Each row is a point on a tangle of strands that fork, close into loops and nearly touch. The rows are in no order.
In the rows, zero is written as 128.
Two points are linked if the straight distance between their rows is under 107.
pulo: [123  92 130 155 122  45 121 183 131 135  60  85  92 158 111 120  96 125
 176 140 115 128 125]
Befif: [ 92 153 114 119 117 163 147  85 111 108 160 102 143  62 104 114  93 120
  68 164 130  96 136]
Nez: [ 89 157 153  93 101 131 188 143 126 160 160 121 139 121 146  66 127 117
  86 111 165  49 160]
nebi: [147 123 124 125 119 169  81 109 113 134 128 166 145 129  75 163 164 129
 143 137 108 150 141]
tef: [137 195 107 170  94 148 142  88 157 103 152 136 141 120 114 115 146 133
 152 140 138 100 111]
vepor: [147  96 111 140 140 146  73 118 118 145 103 192 118 145  77 175 178 140
 164  99 105 142 128]
gafos: [ 93 156 148 103 123 172 157 103 102 150 145 123 159  97 137  54 133 104
  83 128 158  92 147]
Sif: [ 71 125 129  84 170 161 125 116 120 170 158  86 123  56 153  89 117 108
  69 126 131 103 117]
rabo: [118 139 128 120 115  94 100 135 108 146 104  87 139 133 128 143 125 102
 114 122  81 111 138]
dul: [116 152 113 115  88 141 151 116  70  83 132 136 168 131 129 124 140 122
  96 149 152 142 147]
laval: [172  73 159 145 108  98 124 148 169 129  74 172  80 161  58 195 157 211
 140  96 154 128  85]
pimu: [101 153  90 153  62 129 166 142 105  92 138 133 137 132 147 128 118 109
  92 159 155 112 145]
panos: [129 142 103 140  86 138 148 131 165  94  74 156 117 109  76 151 133 151
 154 153 119 119 105]
Mezo: [134 168 127 182 100  92 187 132 182 134 183 125 124 130 151 104 135 108
 117 119 159  80 140]
Kozo: [137 114 117 110 144 198 145  94 129  83 103 117 157 115 125 164 122 162
 120 144 142 143 142]
sutu: [ 96 135 184  77 185 153 100 114  82 206 202 101 150 107 168  57 143 128
  92 113 140 128  87]
Neved: [130 134 115 161 130  31 158 169 151 127 135 128 119 144 145 142 116  87
 140 125 122 122 127]
muz: [148 126 110 141 138 195 117 127 177 135 128 145 141 137 160 153 116 113
 138 114 111 160 115]
kebi: [150 106 102 163 135 144 112 107 155 125  95 206  95 149  58 186 163 149
 157 112 127 115 134]
sudek: [122 151 129 149 110  74 167 160 149 132 160 112 135 127 164 109 135  86
 130 109 141 109 140]
zop: [113 146 117 107 128 128  96 109  84 144 135 100 168 117 143 145 129 108
  73 135  99 121 130]
movaf: [114 126 107  97 152 155  62  93  89 139 143 136 142 107 125 143 132 107
  84 154  96 157 133]
rul: [ 99 120 123 126 125  43 109 173 159 165 119  49  93 143 162  96 111 145
 118 137 134  86 139]
gagel: [162 103 127 134 140  78  49 145 107 139 109 106  96 160 120 128 112 156
 200  82  78 175 133]
katum: [ 86  99 158 101 159 151 105 143  61 172 123  65 121 117 170  74  85 111
  96 142 147 153  96]
Zudi: [131  95 120 141 112  99 104 178 111 116  82 156  81 152  93 192 144 153
 181 106 134 161  81]
boben: [116 156 101 128 117 170 167  80 116  66 138 164 154  98  82  93  98 127
 137 139 145  96 176]
rigab: [141 162 134 137 131  95 113 143 141 131 142 139 132 157 134 128 165 103
 178 121 124 154 129]
Rubim: [128 141 119 130 179 168 109  96 106 151 164 117 177 148 178 143 148 117
 132 124 137 120 132]
mun: [ 85 110 136  97 163 157 103 125  96 156 124  75 154  72 169  83 124 117
  82 125 129 156 116]
Banu: [139 118 155 103 150 149  77 116  66 146 115  72 139 159 180  87 135 145
 146 118 108 169 114]
dezap: [141 114 125 188 100 148 173 140 129 116  99 153 124 127  92 137 121  91
 151 138 139 125 149]
ruti: [ 86 147 122 100 137 136 142 111 144 142 154  70 147  79 144 118 116 130
  81 139 139  76 134]
Nof: [158  93 132 134  94  97 114 169 155 108  81 163  82 140  87 135 168 160
 150 121 127 174 160]
veb: [ 99 126 124 123 132  60 152 170 179 135 143  73 104 134 169 111 118 142
 117 152 158  86 162]
zur: [174 142 119 182 130 151 178  96 157  91 131 151 151 162 127 168 140 145
 148 115 135 113 134]
Vok: [145 184  99 152  98 166 126  93 149  88 165 175 156 122 103 146 136 137
 156 135 123 138 106]
fone: [ 98 168 133 117 137 173 118 118 138 150 158 103 149  89 138 118 106 100
 135 154 141 131  78]
mubaf: [186  69 165 125 107 135 109 121 161 126 101 194  84 148  61 188 190 204
 140  82 137 113 101]
zon: [102 159  95 124  81 147 147 134 142 103  91 129 117  91 102 126 109 101
 124 162 105 106 104]
debok: [117 171 100 113 124 156 127 115 121  91 156 162 160 107 132 153 139 121
 151 135 135 160 103]
Moseb: [150 123 118 136 112 125 126 138 165  94 112 159  95 136 106 136 163 148
 140 143 138 158 180]
Padu: [158 125 120 214 123 106 182 137 167 122 100 156 106 160 111 131 147 110
 157 131 157 139 130]
Fak: [104 119 170  92 147 151 125 116  53 167 150 129 148 123 145  90 107  67
  68 139 117 129 134]
lamev: [114 148  72 154 101 152 167 108 103  52 129 174 144 102  78 148 102 134
 138 134 146 115 147]
Vum: [163 143  83 186 128  85 168 109 178  81 129 197 121 134  78 171 138 168
 142 119 133 137 132]
zif: [126 118 157 109 162 133  84 129  90 156 114  39 116 161 183  99  96 148
 155 119 119 122 114]
tumaf: [126 146 147 104 113 117 125 153 128 134 159  99 139 111 170  93 146  93
 121 113 124 137 149]
Vopa: [147 124  97 154 129  93 166 116 188 113  43 196 113 162  60 150 147 183
 144 118 144 108 126]
Rede: [148 111 122  98 135 124  79 135 133 123  98 118 123 157 144 144 138 155
 140 108  93 159 155]
bida: [123  87 139 134 102  93 143 180 103 122  69  89 133 138 115 131 109 115
 159 139 124 135 137]
niz: [119  99 137 153  93 139 168 161 108 116  91 103 152 105 105 140 114  89
 149 137 136 140 122]
Lofit: [139 158 131 124 138 180 129  63 148 128 208 136 186  90 120 124 108 125
 110 135 119 104 145]
nog: [110  93 121 152 126  40  93 176 133 155 103  51  96 152 152 106  79 150
 158 130 125 122 134]
lut: [117 129 157 100 187 176 109  81  90 181 186 104 170 110 187  85 147 117
  72 130 120 130  95]
rav: [106 122 122 119 127 121 140 153 149 107 125 102 141 134 136 161  95 132
 141 172 160 138 139]
dulu: [ 98 163 140 111 160 162 117 114 155 206 193 121 125 121 149  96 143 104
 114 112 136  59 129]
tuf: [141 134 124 189 103  90 189 156 184 128 111 133 106 157 132 103 123 108
 150 166 167 124 126]
bodom: [137 140  76 180  82 119 163 123 142  61 133 202 125 120  66 162 104 154
 147 118 143 124 125]
Mani: [200 111 136 184 105  82 156 124 179 119 107 213  77 155  54 144 179 174
 135 116 142 155 119]
lak: [164 116 141 100 120 137  70 143  91 129 111 120 132 189 173 123 138 161
 149  98  95 186 124]
boga: [134 124  95 155 115  83 154 140 192 113  55 138 123 135  86 146 126 159
 145 146 126 120 134]
pel: [ 92 111 183  61 161 138 147 145  77 177 175 118 134 105 165  87  85  84
  67 120 133 116 135]
biku: [149 181 101 200  95 116 178  97 173  92 148 147 128 126 127  91 140 134
 140 116 141  87 134]
buref: [119  86 120 115 154 157 129 135 119 109  90  92 158 129 133 171 103 149
 130 137 141 158 140]
Tuti: [ 99 100 136  94 107 118 133 175  95 102 116  76 132 141 165 139  78 128
 121 176 144 154 108]
pas: [123 121 159  82 121 153 123 149  78 116 131 112 143 137 163 114 105 106
 117 161 135 181 116]
tuted: [175 133 129 115  84 142 124 110 147  86 121 173 122 118  80 178 188 174
 151 106 103 134 106]
gikeb: [111 106 159 108 166 123 116 146 126 167 137  43 104 146 182 111  98 132
 118 116 134  84 144]
mugi: [101 172 120 101 116 162 159  98 138 110 127 137 146 101 110  66 116 110
 124 150 141  82 171]
zizo: [147 145 131 178  91 157 166 116 125 127 119 143 137 130 104 111 120  85
 125 134 117  87 157]
Tata: [170 101 145 108  93 150 138 104 158  86 102 196  87 120  64 188 179 194
 147  92 127  99 105]
Mer: [103 174 129 138 141 163 130 108 171 178 173 122 142 111 135 119 109  91
 126 131 138  72 107]
lidon: [133 106 167  94 138 154 121 121  42 127 122 128 162 128 144 105 124  84
 104 133 104 177 125]
garut: [167 101 115 156 146 168 114 127 173 121 123 156 127 143 128 199 141 154
 152 104 115 160 109]
vudul: [107 115 204 105 158 143 129  90  46 167 154 109 146  87 135  67 129  87
  43 159 111 140  90]
Vun: [147 144  95 163 126  50 154 143 142 105 104 165 116 151 119 171 151 107
 137 120 109 122 136]
figet: [127 110 159  92 150  97 104 147 145 138 112  64 121 151 146 121  92 142
 134 145 119 118 177]
Tif: [ 98  97 176  83 184 129  93 118  31 180 140  70 122 133 179  71  83 122
  71 123 116 132 105]
Paked: [153 133 111 164 159 162 134  83 127 125 156 134 164 144 148 167 156 115
 147 119 124 108 140]
Tep: [136 129 112 119 123 207 127 116 134 126 133 149 154 110 172 128 117 100
 101 123 107 164 111]
mapoz: [138 146 102 124 100  90 127 139 140 111 104 137 126 123 124 151 147 103
 116 117  87 118 153]
Domev: [114 141 181  95 147 122 136 142 103 159 177  73 136 105 169  84 142 100
 134 110 129 112 112]
vas: [182 104 136 168 133 106  92 148 176 139 119 149 115 155 105 185 154 156
 166  95  95 176  90]
funa: [ 83 121 142  85 128 109 166 183 162 159 158 108 106  95 160  99  84  91
 111 117 133  73 142]
velo: [121 133  99 151 135 130 152 122 166  93 122 127 111 129 135 134 137 134
 145 153 161 119 172]
Bib: [109 133 120 116 185 174 111  82  76 142 183 130 166 113 180 115 151 107
  91 140 140 147 110]
dovo: [155 110  99 162 135 115 147 116 149 117  62 221  92 165  72 165 180 168
 153  85 145 111 123]
sagur: [149  98 113 137 150 103  43 145 117 151  97 149  93 150  92 151 161 149
 187  84  93 162 129]
Zegu: [102  88 194 104 194 123  90  86  33 179 150  95 122 104 170  51 114 119
  55 145 104 167  85]
dat: [137 113 119 111 141 192  93  79  89 131 126 160 159 121  98 150 131 116
  93 153  94 150 149]
dula: [171 106 119 154  98  64 165 153 181  92  82 201  70 136  68 125 178 167
 143 133 139 158 136]
navir: [134 112 125 109 162  91 106 148 177 124  90 104 113 159 140 138 104 143
 154 132 115 131 170]
puvin: [118 161 104 105 123 102 109 151 136  89 137 151 123 124 134 156 152 130
 170 142 132 164 117]
babo: [144 152 117 165 138 163 142  73 139 118 187 127 170 129 126 162 113 125
 107 138 137  93 153]
ruk: [187 124 127 181 128  76 129 122 189 128 125 177 104 153  71 175 155 160
 145 120 119 163 120]
Temal: [113 146 140 109  97 177 155 117  69  93 133 139 158 121 150 113 116 111
  87 167 151 170 103]
sugi: [140 156 114 129 135 196 134  58 112 101 183 155 196  81 109 123 116 125
 116 141 117 136 111]
mag: [ 91 150 137 113 119  74 173 148 153 156 166  95 110 142 150  97 136 136
 101 131 177  36 159]
vur: [103 136 181  85 128 151 144 139 105 199 213  88 148  91 159  80 145 119
  81  90 144 106  97]
taz: [ 95 160 101 110 118 157 111 134 170 130 110 119 124  83 130 115 111 104
 130 149 108 127 108]
kos: [118 118 114  97 141  83  69 158  99 134 129  89  88 170 193 101  63 134
 148 115 102 146 150]
nubo: [ 96 119 150  51 149 120 136 164 122 152 143 105 128 116 187  94  69  96
 103 120 115 111 141]
zeg: [124 119 112 107 119  99 115 180 121  88  93 141  78 149 125 172 126 135
 173 155 129 159 111]
dege: [162  59 144 155 118  94 115 178 137 121  85 162  68 154  79 188 156 187
 171  89 162 162  94]
gomiz: [130 122 116 113 146  76  48 132  88 150 123  75  98 146 160  87  82 146
 189  85  88 154 136]

A fork is a point with three links, a tip a point with one. Leave the first point through the second and follow the links. Name the first fork or tip that comes.
mag; veb => dezap
dovo; Vopa => dulu
vudul; Zegu => Befif
veb; mag => ruk

How many points has the smallest loop of links through each point below? Write - if it is on no loop.
lak => 7
zop => -
ruti => -
